Each row is a point on a landscape with many peaks, with its height.
From any point a climber steps to the highest of the 2 points nearest to it. It stops when none of these is higher. Distance is the straight distance between rows; heights are no part of it.
(755) height 4.71: [135 147 138 135 128 128  90 198 129 140 142  96 103 134  66  89 109 123
 159 124  91 199 114 181 166 173 148 129  49 145  90 112 114 171 126  93
 127 130 132]
(1389) height 2.06: [157 149 125 112 103 114 109 170 123 170 154 126 121 146 124 138 167 121
 144  89 127 185 123 138 157 151 162 142  95 108 106 120  95 139 151 142
 146 131 110]
(681) height 5.13: [145 159 151 124 160 110 111 211 110 132 127 104 127 145  72 120  95 117
 154 115  79 196 109 186 213 144 134 101  65 108  86 154 130 159 115 111
 127 135 126]
(1343) height 5.63: [ 87 107 101 108 116 131  97 135 128 157 175 118 136 163 111 104 141 121
 126  97 127 139 166 158 102 135 169 136 101 120  92 123 178 156 122 165
 128 115 157]
(1171) height 6.26: [121 141 116 116 163 144  97 177 136 111 165 106 121 170 122 136 127  74
 110  86 137 198  80 172  87 134 170 148 148 132 123 102 136 204 172 128
 124  96 167]
(658) height 3.59: [137 162 149 108 146  60 148 149 124 115 150 113 169 169 124 219 149  97
  84 109 110 168 116 121 187  85 138 113 153 100 136 169  87 100 162 158
 149 119 120]
(480) height 2.58: [157 132 141  86  88 101 105 117 108 161 106 125 120 143 133 129 172  92
 146 130 128 166  93 133 172 156 174 138  82 122  85 176 100 190 100 125
 184 133  65]
(713) height 0.66: [146 112 113 139  82 166 108 160 131 149 163 119  63 112 106  82 111 119
 170 134 131 179 123 160 101 196 134 148  80 180 113 101 133 193 154  93
 105 120 129]
(605) height 3.38: [152  84 128 128 107 165 162  50 127  87 132 150 141  86 188 125 147 138
 105 158 144  87 135  84  75 140 117 124 180 163 167  98 104  84 148 123
 120 150 129]
(400) height 4.97: [ 83 136 135 138 164 108 109 178 125 166 148 130 153 145  92 124 122 167
 155 114 117 114 175 154 169 127 110 103 122  79 116 154 189 118 115 168
 107 121 160]
(1307) height 6.07: [157 130 145 174 133 175 195 128 140 100 112 149 116 105 157 107  98 158
 161 177 123 116 144 119 120 156  82  82 137 156 187 117  98  67 117 100
 133 158 140]
(1388) height 2.48: [103 154 103 144 201 106 159 183 111 133 149 153 181 149 149 154 123 106
 116  89 169 153 121 133 144 110 111 117 210 110 162 185 187 147 167 190
 131 128 166]
(1134) height 4.48: [123 125 142 151 122 126 129 100 136  75  76 148 162 145 112  80  68 124
 135 162  86  86 165 167 149 110 144  70 101 133 106 175 124 120  50 129
 134 133 129]
(902) height 5.64: [145 163 152 128 169  99 115 161 133  97 101  92 144 164  94 120  84  93
 128 127  80 177  88 191 181 112 155  91  71 145  78 144 103 155 101  95
 143 137 125]
(1452) height 1.33: [153 115  99 134  27 175 158 122 145 183 142 156  81  90 176 104 149 181
 166 132 150 131 163  96 112 169 110 149 102 143 172 103 101 109 150 110
 111 140 105]
(935) height 1.84: [110 119 121 119  95 113 128  91 121 149  91 124  86  87 124 137 132 154
 167 139 132  92 146  84 153 114  79 145 101 113 116 128 140 124 118 110
 126 135  90]
(55) height 2.38: [106 169 111 146 144 149 118 162 171 113 134  86 166 210 104 126  95 175
  71 128  88 113 162 127 103 125 183 102 106  97 138  80 126  75 119 156
 115 111 194]
(983) height 0.56: [151 120 103 145  87 185 145 154 138 134 156 148  88 113 140  55  81 120
 157 129 128 177 141 188  80 194 158  98  93 180 134 124 128 179 143 105
 105 135 143]
(1299) height 1.58: [120 109 141 106 127  97  71 147 100 145 143 107  82 124  72 162 178  99
 164 116 137 141  91 105 143 146 108 200 108 112  82 106 154 193 142 115
 139 116  81]
(607) height 1.70: [ 81 115 134 104  94 103 101 112 108 179 100 120  84  79 113 148 167 172
 178 133 145  94 159  69 184 111  66 176  97  78 121 130 152 131 126 124
 123 127  84]
(417) height 3.62: [199 108 152 127 104 142 147  99 112 115  97 114  77 116 151 131 111  84
 141 179 142 150  61 154 104 164 135 121 119 183 106 169 113 205 108  86
 133 132  63]
(13) height 3.29: [179 103 103 144  46 187 157  97 141 132 122 136  82 125 179  77  90 145
 148 154 115 147 144 146 103 180 133 109  81 194 126 122  93 142 107  80
 109 136 115]
(1347) height 4.81: [180 111 162 161 130 181 180 102 132 111  85 137  71  89 186 149 102 137
 165 179 138 121 115 115 124 155  77 125 124 166 167 113 104  99 118  68
 132 152 119]
(957) height 5.16: [ 89 129 112 125 124  90 125  96 139 151 155 127 172 165 146 173 190 151
  98  95 137  69 172  76 107 100 135 152 156  81 128 107 133  73 130 179
 135 127 148]
(454) height 2.64: [110 129 103 153 190 125 148 184 108 137 149 178 156 112 151 119 134 117
 152  82 181 142 124 131 109 133 112 132 196 107 153 168 208 175 162 175
 122 140 156]
(636) height 4.78: [157 123 137 116 145 127 110 105 121  84 122 122 118 140 126 102 101  68
 104 136 120 158  71 179  93 125 170 120 129 181  77 144 130 197 112 103
 129 126 114]
(552) height 4.08: [168 135 138 116 122 123 163 132 125 113 123 169 133 105 174 128 155 110
 142 119 151 147  96 120 120 137 150 121 151 126 155 145 108 137 138 124
 154 152  86]
(180) height 4.01: [110 153 145 103 155  61 117 158 110 170 148 111 145 146 106 191 170 161
 144  97 123 130 142 100 215 108  99 119 120  47 112 172 149  94 127 168
 128 114 102]
(724) height 2.03: [146 115 137 122 155 124 118 111 131 105 126 107  81 104 118 135 120  91
 125 136 140 114  81 136  85 132 115 148 144 166 106 100 139 164 145  95
 104 120 115]
(1095) height 1.61: [102 108 113 106  87 105 115 113 108 193 137 157 122 114 147 151 194 159
 150  93 165 108 172  88 129 127 130 165 133  84 121 132 146 111 144 169
 138 131 103]
(1357) height 2.85: [156 128 138 126  91 133 161 109 129 126  68 119  98  97 146 107 100 125
 163 175 114 132 116 141 159 148 113  94  83 157 125 184 114 162  78  88
 140 140  79]
(170) height 1.65: [165 137 124 118  36 140 137 119 142 187 111 126  73  96 153 125 159 162
 167 144 128 146 128  90 148 178 118 154  73 143 151 104  62 118 138  91
 136 136  80]
(277) height 0.42: [101 124 104 156  77 169 133 147 158 160 134 144 118 119 117  75 103 175
 150 133 118 116 186 149 112 142 126 119  89 136 149  99 123 109 130 117
  96 130 148]
(573) height 4.43: [147 138 132 113 143 106 174 135 120 104 141 167 182 155 179 142 137  96
 120 108 143 145 117 150 139 101 159 100 181 106 137 188 145 141 129 165
 165 143 121]
(642) height 3.66: [115 111 119 117  69 160 120 128 128 133  92 129 108 109 110  68  83 152
 159 163 109 130 165 158 177 132  98 103  86 144  86 194 157 187  56 105
 128 131  99]
(174) height 5.31: [ 72 104 118 127 125 121  97 152 119 176 160 135 132 135 101 118 142 155
 152 103 134 121 179 143 130 128 126 135 113  99 106 129 189 138 128 164
 116 121 160]
(442) height 3.67: [106 152 150 145 107 143 109 185 144 182 153 123 137 154  69 112 127 193
 124 138  94 133 201 179 197 145 144 113  70  94 115 130 123  91 106 150
  86 117 145]
(714) height 4.22: [107 116 116 114  86 121  66 114 137 155 139  89 124 173  78 105 125 123
 114 120  96 150 166 158 141 144 167 138  47 152  58 113 114 142  87 119
 159 112 129]
(1115) height 2.53: [158 132 159 141 154 118 157 124 126  96  85 113  95  91 124 127  78 104
 167 164 124 129  92 154 139 130 110  95 107 161 113 171 144 168  94  83
 134 145 105]
(1300) height 5.15: [109 165 100 151 158 133 155 162 140 131 152 138 196 188 142 150 144 142
  78 114 130 116 150 106 127 125 135 113 168 103 168 137 125  71 143 184
 123 126 169]
(1301) height 0.28: [ 75  71  98 109  54 145  87  94 120 182 138 131  93 121 112  96 153 177
 142 126 144  93 189 101 147 103  89 187  92 127  89 106 171 123 126 142
 110 115 111]
(901) height 4.63: [114 156 141 147 181 106 123 180 131 144 120 125 148 141  84 136 105 152
 142 118  95 124 149 150 192 113 106  98 106  80 119 141 144  90 116 138
 114 133 139]
(120) height 4.18: [174 167 147 147 118 159 175 160 127 122 111 156 138 114 109 125 134 153
 136 161  87 145 134 106 181 147 124  85  97 108 170 143  54  39 107 105
 126 161  86]
(1207) height 2.84: [115 100 106 128 151 136 144 131 106 133 133 179 118  81 142 104 125 121
 163 111 173 113 140 128  93 132 110 137 175 114 134 160 206 178 160 160
 120 141 126]
(405) height 2.01: [126 142 153 119 132  90 131 122 120 133  77 111  95  85 113 152 135 130
 170 143 126 111 110  99 175 116  96 129  97 109 121 141 124 130 113  99
 140 145  80]
(486) height 0.09: [ 97 102 117 131 168 114 133  87 125  99  96 151 146 112 111  96  72 115
 139 146 122  69 155 143 115  85  96 106 149 124 107 148 192 141 101 155
 118 134 136]
(1186) height 3.98: [194 142 164 127 115 123 140 116 140  92 124 132 121 117 166 143 140 101
 121 144 122 160  67 125 122 150 161 118 131 165 139 117  61 131 134  84
 145 151  92]
(909) height 2.41: [120 127 129 132  92 113 134 103 129 138 111 155 154 139 139 134 154 161
 138 130 119  83 176 108 145 122 140 129 118  91 135 121 102  73 106 144
 141 140 106]
(1308) height 3.05: [146 153 138 111 107 124 139 173 115 172 119 147 138 123 115 129 145 154
 148 121 113 151 151 145 199 147 141 108  94  82 130 164 110 102 113 141
 130 140  83]
(691) height 1.55: [ 96  95 130 102  82 109  78 136  99 175 135 109  61  95  90 141 171 144
 172 140 141 129 129  82 169 146  80 206  85 103  97 115 164 177 137 114
 130 113  85]
(1235) height 0.91: [ 92  95  82 141 105 152 130  81 142 154 134 132 100  98 147 119 141 171
 111 122 145  67 169  69  61 119  82 171 133 132 151  57 138  84 176 141
  95 123 144]
(1313) height 3.40: [116 116 142 151 211 121 132 158 125  99 126 110  83  76  88 120  76 103
 179 139 131 115 106 145 112 128  64 132 145 136 121 129 207 190 137 114
  98 126 155]
(1340) height 2.29: [147 129 122 101  58 122 107 120 121 168 118 137 114 136 126 109 154 132
 147 121 124 166 139 137 152 165 172 140  76 136  98 133  90 152 111 123
 161 138  86]
(1531) height 3.87: [191 102 118 145  80 187 163  93 127 139  95 128  56 111 187 117 100 139
 162 163 140 132 116 128 118 174  98 139  96 178 129 126 112 147 119  73
 114 133 102]
(1534) height 3.61: [ 99 137 107 139 178 120 101 129 143 140 132 116 120 106 121 159 158 137
 100  88 153 113 117  82  83 105 112 179 166 112 159  64 141 109 167 132
 111 116 163]
(1082) height 5.51: [157 148 146 137 170 131 160 148 137  80 125 155 164 127 152 108  95  98
 120 128 116 156  91 167 130 117 147  83 153 142 143 150 119 137 125 115
 145 153 131]
(1311) height 4.72: [ 79 160  93 114 143  98 110 157 150 151 168  81 156 187 128 175 160 140
  76  78 130 144 143 100 104 110 152 137 146  99 135 101 137 112 169 175
 124 101 178]
(694) height 0.13: [ 92 102 115 117 149 120 102  81 123 106 100 114 123 125 104 107  97 112
 116 132 111  89 144 139 104  92 116 132 116 139  84 119 165 133 110 143
 120 119 133]
(488) height 4.39: [165 119 174 154 167 135 137 117 137 122  98  93  53  84 123 200 116 119
 153 153 151  99  82 107 112 132  59 167 139 156 140  78 112 113 140  61
 108 123 123]
(657) height 0.35: [ 82  99 101 134  47 166 105 126 149 184 149 143 103 120 114  88 141 190
 147 125 134 115 196 128 132 128 115 161  85 135 128  88 140 123 131 126
  93 124 135]
(81) height 2.47: [125 157 126 164 137 169 129 123 161  86 121 114 190 188 128 103 123 166
  86 163  84  92 172 116 119 130 185  95 114 103 154  90  81  49 108 148
 124 124 181]
(812) height 4.70: [105  94 111  92  99  90 115  52 112 144 138 134 143 144 144 157 186 125
 102 105 139  75 164  90 101  92 141 167 141 106  87 113 144  99 126 179
 142 122 116]
(210) height 4.27: [176 125 142 120 133 138 146 136 117  95 126 141  97 117 133 104 105  69
 155 139 142 163  67 179 104 158 161 105 135 172 102 174 143 224 119 100
 129 136  88]
(267) height 0.76: [119 109 112 126  99 144 115 128 123 138 134 127  79 102 111 100 117 126
 161 129 134 139 139 132 113 151 118 145  94 152 105 116 144 165 141 107
 112 127 120]
(1288) height 4.93: [121 116 153 107 156 113 122  80 114  75 143 114 219 140 168 173 128  97
  72 133 138 116  75 105 115  72 152 129 205 124 172 136  97  93 150 121
 162 124 184]
(1189) height 5.55: [131 117 109 126 122 144 176 139 113 131 125 206 158 116 168  87 120 127
 158 115 157 122 152 158 113 144 154  92 167 109 149 187 175 147 119 160
 146 156 113]
(1258) height 3.02: [176 119 123 105  69 135 127  96 115 141 100 138 100 117 146 103 139  90
 138 161 130 165  86 141 126 171 168 124  93 167  97 186 100 208 104 108
 158 132  53]
(485) height 0.18: [ 63  99 119 128 123 123  81  98 129 141 113 112 124 143  77 103  94 148
 137 136 112  73 191 138 148  93 101 132  92 112  79 129 176 125  82 148
 119 104 142]
(1221) height 4.06: [109 122 134 130  84 129  99 121 130 122  91 131 142 155  90  86  86 142
 137 147  98 112 187 180 173 123 145  92  78 130  70 182 127 153  44 130
 145 119 120]
(620) height 5.94: [116 153 124 139 134  90 149 132 132 142 160 148 186 178 143 161 169 156
 102 120 129  84 168  88 157 110 130 108 161  74 139 156 123  57 128 184
 135 126 134]
(479) height 3.11: [ 79  92  98 122 108 129 124  86 123 139 144 154 157 164 126  94 115 133
 119 130 133  61 205 143 100 109 151 116 136 107  95 156 189 131  97 195
 119 112 149]
(1141) height 0.02: [132  96 112 131 124 142 168  87 125 106 101 148 104  92 154  95  76 132
 160 157 134  83 146 124 112 116  79 108 142 152 127 155 175 137 112 128
 111 133 115]
(253) height 4.73: [147 141 127 144 144 139 177 164 124 128 120 179 132  91 152 105 126 132
 163 120 149 141 124 131 130 143 119  94 155 116 171 165 143 122 137 135
 137 155 103]
(1098) height 2.23: [116 164 110 153 220 143 142 174 141 100 130 135 166 132 131 119  83 117
  92 117 144 148  87 145 106 107 115 103 195 135 191 125 161 139 152 138
 128 129 192]
(866) height 4.90: [126 110 114 111 154 121 165 108 115 107 137 179 178 144 163 107 111  92
 132 107 146 113 139 168 104 106 157  92 178 115 111 189 197 173 109 177
 149 142 142]
(337) height 3.03: [152 156 132 136 141 139 166 144 112 101 152 140 201 167 151 180 151 103
  65 125 124 188 106 113 148 115 149 111 174 128 182 147  57  66 163 152
 143 134 151]
(840) height 3.64: [126 141 130 147  58 142 102 126 154 137 108 116 141 166  99  82 106 162
 119 150  77 120 190 157 158 145 169 114  50 141 103 106  54  92  80 113
 122 119 129]
(1089) height 3.73: [130 163 139 157 196 131 127 180 158 111 123  93 103 110  96 116  88 128
 140 122 103 152 103 152 122 137 111 106 108 138 140  91 125 131 140  92
 111 129 154]
(1194) height 3.72: [112 139 149  82 130  72 123 139  99 168 132 121 140 133 132 159 174 143
 163 111 133 127 138 125 202 122 122 112 115  58 104 194 159 136  99 168
 152 122  88]
(1552) height 3.94: [ 93 138 135 129  82 121  82 139 151 174 140  89 131 177  76 112 134 171
 120 129  93 119 195 156 166 131 159 129  49 117  94  93  93  93  91 134
 121 106 142]
(501) height 5.27: [160 127 171 140 179 118 139 140 124  93 153 124 135  97 149 162 106  85
 107 132 172 122  35 107 105 108  98 141 225 150 190 126 108 121 152  74
 128 124 153]
(302) height 0.99: [109  96  83 138 101 161 141  99 135 148 149 162 116 103 160 104 144 147
 111 109 159  98 162 100  46 144 123 152 145 142 153  85 137 116 172 150
 103 134 139]
(468) height 4.28: [ 84 150 121 124 158  66 114 179 116 170 178 115 155 162 112 181 167 157
 130  82 131 138 148  98 180 116 105 120 141  70 115 164 171 113 159 186
 111 108 137]
(1182) height 6.56: [176 142 168 144 177 143 168 158 133  73 151 143 142 105 165 122  92  88
 111 142 152 163  51 151 109 129 125  93 203 164 182 143 107 137 146  88
 138 144 148]
(366) height 3.34: [161 169 126 157 133 181 164 154 128 105 151 150 191 181 132 155 146 120
  74 132  96 191 123 108 150 135 157  95 130 122 179 127  33  51 139 134
 121 146 143]
(1455) height 1.90: [143 146 140 122 112 100  88 185 115 186 139 112 100 120  97 153 178 148
 161  96 129 175 124 109 180 151 125 169  83  93 114 105 102 125 156 129
 132 127  97]
(660) height 3.37: [120 154 157 125  89 129 123 155 129 172 112 137 138 136  94 119 131 189
 146 148 106 119 193 158 213 138 129 113  77  82 115 154 110  95  87 143
 116 123  97]
(1372) height 3.96: [157 149 154 161 190 135 126 157 159 118 128  83  72  96 113 158 115 122
 133 125 133 133  84 124  95 145  91 143 141 159 161  63 101 118 151  72
 102 116 154]
(1242) height 5.14: [122  95 128  82 124  81  92  51 104 120 113 118 124 122 137 163 181 105
  89 117 147  79 108  95 100  78 124 200 153 128  72  97 140 111 148 153
 140 112 104]
(1259) height 5.86: [126 141 113 107 156 142  98 139 145  94 145 100 131 167 138 147 105 100
  63  97 132 173  70 151  71 120 185 139 161 136 146  78 121 165 163 115
 130  97 192]
(458) height 3.43: [127 112 115 119 164 124 112 122 122 130 148 137 107  95 130 150 166 102
 114  89 176 111  93 102  67 115 108 189 193 127 141  91 151 154 178 136
 105 108 135]
(1179) height 1.11: [114 104  90 137  57 161 152 115 133 166 138 185 120 103 162  99 152 167
 148 115 159 108 180 103  90 145 127 142 130 124 160 113 132 105 153 141
 112 142 121]
(799) height 4.44: [104 120 120 119 124 128  72 161 128 139 153  84 122 166  73  90 109 112
 133 118  92 180 147 185 149 154 166 125  51 146  66 123 148 174  96 119
 148 113 147]
(35) height 4.60: [179 138 169 136 128 121 118 110 148  98 133 103 111 110 149 163 150 114
 105 144 120 139  70 104 108 141 133 137 139 166 151  74  54  95 144  65
 130 143 122]
(1338) height 5.17: [159 153 145 136 155 135 115 146 153  90 139 102 122 130 142 140 125 108
  83 123 114 167  61 135 103 135 151 123 147 159 162  71  66 117 157  77
 121 124 159]
(293) height 5.91: [ 95 132 101 104 153 138  91 149 137 132 168  89 128 176 114 127 130 101
 103  88 122 167 126 150  83 123 178 143 116 121  98 100 169 170 150 152
 135 104 180]
(1252) height 3.23: [152 174 154 140 165 118 162 162 115 109 139 136 170 155 112 211 130  93
  78 122 109 203 102 114 184  97 129 115 148 109 168 159  60  71 149 127
 141 134 127]
(1086) height 4.00: [126 139 126 159  79 159 132 126 154 101  96 136 138 142 112  58  64 153
 138 165  83 107 179 170 146 143 144  83  76 150 122 139  90 115  70 101
 114 126 132]
(1403) height 3.86: [138 108 136 135 157 141 163  70 117  95 137 166 159  69 167 135 147 135
 108 150 171  76 114  73  82 107  89 133 224 146 189 121 134  89 142 139
 136 155 146]
(320) height 4.53: [ 61 146 102 132 156 101 104 197 138 176 182  95 158 179 109 153 150 160
 107  80 129 141 154 109 135 130 133 124 130  92 127 128 177 121 160 190
 100 108 180]
(1479) height 5.48: [119 128 143  86 140  95 117  87 133  80 142  92 194 169 158 183 131  88
  63 116 104 129  89 128 116  76 179 130 162 131 129 125  99 119 136 126
 155 105 180]
(1165) height 4.29: [110 149 108 162 149 162 144 115 130 117 138 139 180 123 154 131 170 164
  83 124 159 105 121  64  82 129 111 138 199 136 212  74  97  50 150 149
 127 146 173]
(160) height 5.56: [132 163 120 132 164 141  94 163 158  96 128  78 117 151 116 153 102 136
  60 102 125 186  67 122  86 124 162 143 152 138 173  41  94 118 169  90
 119  97 194]
(684) height 4.10: [120 169 130 157 193 122 139 158 136 117 126 128 165 128 129 157 137 132
  87 114 134 144  94  96 140  92  99 138 178 121 185 100 104  70 157 129
 129 129 161]
(688) height 2.65: [174 161 123 107 108 145 166 178 106 178 138 179 148 129 161 148 175 124
 132 112 126 180 127 123 191 157 153 106 118  74 169 197  93  98 125 157
 138 146  68]
(547) height 5.71: [135 110 145  92 142  89  80  81 118 119 122  96 102 116 106 177 167  92
  93 121 146  93  59  96  92  90 116 205 164 143  91  75 120 130 159 103
 117 103 107]
(554) height 0.22: [ 61  76 114 102  98 106  69  82 108 159 127 113 117 139  87 127 137 156
 138 128 134  76 190 109 165  95  87 164  94 106  61 139 192 122  99 159
 134 100 112]
(686) height 3.53: [156  82 121 131 158 150 152  92 114 107 140 133  90  77 172 126 118 113
 103 139 180  77  96 121  46 140  84 161 216 170 159  93 159 132 177 131
 102 112 144]
(1316) height 3.55: [123  91 102 115 111 149 136  92 111  95 112 167 137 129 141  59  78  95
 128 134 123 123 151 182  88 127 153  94 128 164  89 175 171 176  96 151
 130 130 118]
(1128) height 3.97: [146 152 149  92 124  75 167 127 123 101 150 134 188 172 165 185 149  93
  99 119 116 159 116 136 170  92 163  98 167 105 124 190 103 118 138 163
 168 131 110]
(1467) height 4.69: [123 143 116 153 151 157 147 130 146 108 134 145 181 146 150 115 138 145
  89 123 120 118 134 117  92 133 145 111 155 125 173  93 102  80 134 143
 133 145 160]
(164) height 3.91: [151 101 143 152 178 149 146 104 127 118 115 114  64  75 143 162 103 121
 135 147 167  84 105 114  78 134  56 165 178 161 155  85 152 121 158 100
 101 118 145]
(565) height 3.24: [134 123 130 110  75 134 126 125 116 154  79 109  95  92 124  96 124 125
 162 172 117 147 121 136 188 152 101 117  72 143  96 199 128 206  72  93
 148 125  75]
(395) height 2.31: [153 151 157 131 147 112 141 178 121 120  92 104  87  91  99 122 101 116
 186 150 114 155  94 155 177 155 112 106  88 135 116 159 132 172 113  86
 133 142  98]
(830) height 1.72: [141 110 149 112 142 103  89 136 102 110 119  83  89 129  61 156 139  77
 150 146 127 140  49 133 125 131 107 168 120 152  61 128 156 214 126  93
 135 113  68]
(604) height 5.02: [111 147 118 113 149 101 126 125 138 113 146 102 175 167 152 185 153 115
  64  94 130 143 107 114 108  96 151 146 175 119 160 107 108 104 165 149
 147 103 182]
(9) height 3.80: [142 108 118 108 108 140 142 117 102 105 101 159 110 109 134  73  95  93
 157 141 133 145 123 172 125 143 150 100 116 155  98 199 170 204  97 128
 139 140  94]
(1173) height 1.75: [104 115 123 110  99 102  80 130 119 189 155 117 106 131 107 154 188 152
 148  93 141 134 160 100 139 134 131 175  93 102 101  96 128 116 149 145
 139 122 122]
(1450) height 2.66: [126 132 134 158 100 142 131  95 148  96 108 138 170 148 132 108 136 160
 121 154  90  85 177 113 132 131 154 106 104 116 141  96  68  57 106 125
 131 140 131]
(634) height 3.81: [118 148 120 148 160 110 126 153 135 141 126 135 130 111 125 145 151 143
 129  92 140 127 131 105 120 117 112 143 139 109 151  95 122  95 156 129
 125 136 134]
(1054) height 3.04: [101  83 111  98 131 117 125  98  87 131 122 161 117 106 130 109 133 106
 156 120 158 105 146 132 121 111 116 146 150 111  90 171 211 174 128 169
 138 128 104]
(715) height 4.98: [165 151 171 167 143 160 190 130 136  91  98 131 138 106 125 122 111 163
 155 198  93 113 133  98 158 130  85  71 126 140 175 127  66  31 103  99
 131 167 117]
(148) height 4.94: [138 138 147 129 148 114 149 120 130  89 103 148 173 144 133 111  97 111
 137 132 105 115 131 166 147 105 154  83 131 121 113 165 135 125  83 133
 150 148 121]
(716) height 2.17: [124 140 152 128 174  92 115 119 136 109 103 112 109 105 104 148 120 106
 142 124 124 114  99 121 134  94 106 138 124 126 109 113 140 139 130  98
 130 137 123]
(1412) height 5.05: [161 125 173 114 149  91 112  98 132 115 119  91  91  89 117 202 146 102
 120 135 148  95  53  91 109 108  91 180 164 151 126  89 108 123 148  73
 113 116 106]
(1085) height 3.46: [106 113 135  69 114  67 106 120  93 169 161 125 123 138 137 162 200 121
 157 102 153 129 136 102 172 128 137 144 125  70  88 183 179 172 111 175
 165 115  90]
(413) height 3.27: [137 100 107 118 163 143 115 102 119 108 155 124 111  94 153 130 136 112
  63 112 178  91  69 106  39 130 124 170 215 149 171  71 144 138 179 131
 101 103 165]
(299) height 4.38: [121 128 147 133 172 137 141  84 122  83 128 142 218 115 154 145 144 137
  96 151 145  85  98  77 113  71 109 120 219 126 186 120 108  66 124 134
 147 153 174]
(561) height 3.31: [100  92  96 140  93 168 123  87 130 109 114 168 150 152 131  47  70 132
 123 149 114  72 199 168 103 111 144  98 117 135 105 160 166 140  81 167
 111 113 146]
(291) height 4.55: [133 150 149 154 183 102 138 159 119 111 140 128 145 111 136 176 142 100
 102 111 178 155  44  92 132  96  96 166 220 132 203 112  94 100 177 107
 130 105 151]
(459) height 3.69: [179 164 133 164 121 188 167 163 131 114 140 167 169 152 120 117 137 143
 109 148  84 161 138 115 156 156 153  83 101 113 169 127  39  36 121 121
 113 161 120]
(897) height 0.49: [114 114  90 150  92 183 133 160 147 155 160 149 101 111 134  66 109 148
 142 111 142 154 158 159  66 175 145 119 103 156 155  94 138 147 165 126
  97 135 158]
(188) height 3.57: [114 136 141 158 202 135 131 153 150 106 109  89  78  89  88 116  62 124
 170 145 107 123 119 149 118 131  74 110 107 149 129 105 170 151 129  92
 100 126 169]
(296) height 5.23: [144 147 151 120 159 100  92 117 137  87 109  86 138 166 107 133  97  74
  99 130  89 170  69 173 136 102 172 118  89 165  69 130 102 175 100  83
 145 128 129]
(1187) height 0.85: [ 93 115 111 146 110 129 117  96 149 154 120 110  83  94 116 140 136 173
 136 126 125  80 163  71 102 113  72 167 104 127 140  56 117  78 155 109
 100 124 136]
(15) height 2.27: [ 98 151 137 116 191 108  94 124 152 103 112  78 131 140  97 153 108 114
  97 112  99 123  98 128 114  84 133 142 121 121 114  73 134 125 126 106
 128 115 170]
(1349) height 2.35: [100 172 117 152 220 108 156 179 116 119 130 131 179 149 121 173  99 103
  88 117 150 162 103 136 154  93 104 122 207 118 189 161 156 119 164 171
 131 121 182]
(1521) height 0.88: [129  83  87 117  81 157 131 108 113 149 155 148  72  97 151  95 143 127
 152 123 169 120 142 112  73 149 111 172 129 150 119 112 161 158 180 143
 105 115 106]
(290) height 2.32: [106 153 121 125 167 138 107 130 161  95 115  82 157 177 110 138  96 148
  74 116  88 127 125 132  94 103 168 115 125 118 135  61 123  99 117 127
 132 116 190]
(805) height 2.91: [164 120 116 151  74 176 168 110 145 107 136 153 123 123 171  81 104 140
 136 152 112 142 150 146  91 182 151  84 107 174 156 109  80 114 125 101
 122 149 119]
(393) height 2.99: [133 103 109 154  88 188 156  72 146  87 131 151 154 125 169  85 122 150
 116 155 115  94 167 114  76 157 145  94 137 154 166  91  85  90 128 125
 116 147 140]
(283) height 2.68: [115 130 145 111  91  88 129  99 121 134 106 138 156 155 128 130 138 147
 142 135 117  83 177 133 176 113 150 101 111  88  96 178 128 110  60 158
 153 123  98]
(944) height 1.88: [161 108 156 124 140 106 109  95 116 101  97  76  75 113  96 154 114  90
 124 168 134 112  59 143 106 117 100 153 126 178  68 128 136 177 125  83
 117 111  85]
(354) height 3.25: [119  97 128  74 124  86 115  84  87 138 128 137 124 131 141 149 174  91
 138 113 155 110 130 114 137 103 147 151 140 100  74 182 185 173 112 174
 162 124  87]
(1248) height 2.92: [116 111 121 122  92 108 140  88 127 123 139 163 166 167 144 102 127 129
 129 127 126  78 193 148 123 119 171  92 138 101  99 184 152 129  73 180
 140 122 132]
(1123) height 1.98: [148 130 121 102  29 141 122 108 133 190  99 124  88 102 146 105 160 140
 156 156 122 157 125 112 168 178 132 148  70 144 120 149  76 171 113 101
 151 130  62]

Call two points neighbours if one is among the 2 nearest of the other. Go from one point of each pair to the other, from neighbour to neighbour, staying as high as possible. Name the lowest point that can't be avoided.
(1307) and (1182): (337)
(1450) and (1182): (909)
(1189) and (1479): (1308)
(1171) and (1189): (1186)
(902) and (1479): (413)
(902) and (1182): (840)
(620) and (1479): (1165)
(547) and (620): (812)

Where does a climber stop that starts at each point below?
(454): (1479)
(395): (1182)
(480): (902)
(1115): (1182)
(1301): (902)
(1235): (902)
(458): (1182)
(909): (902)
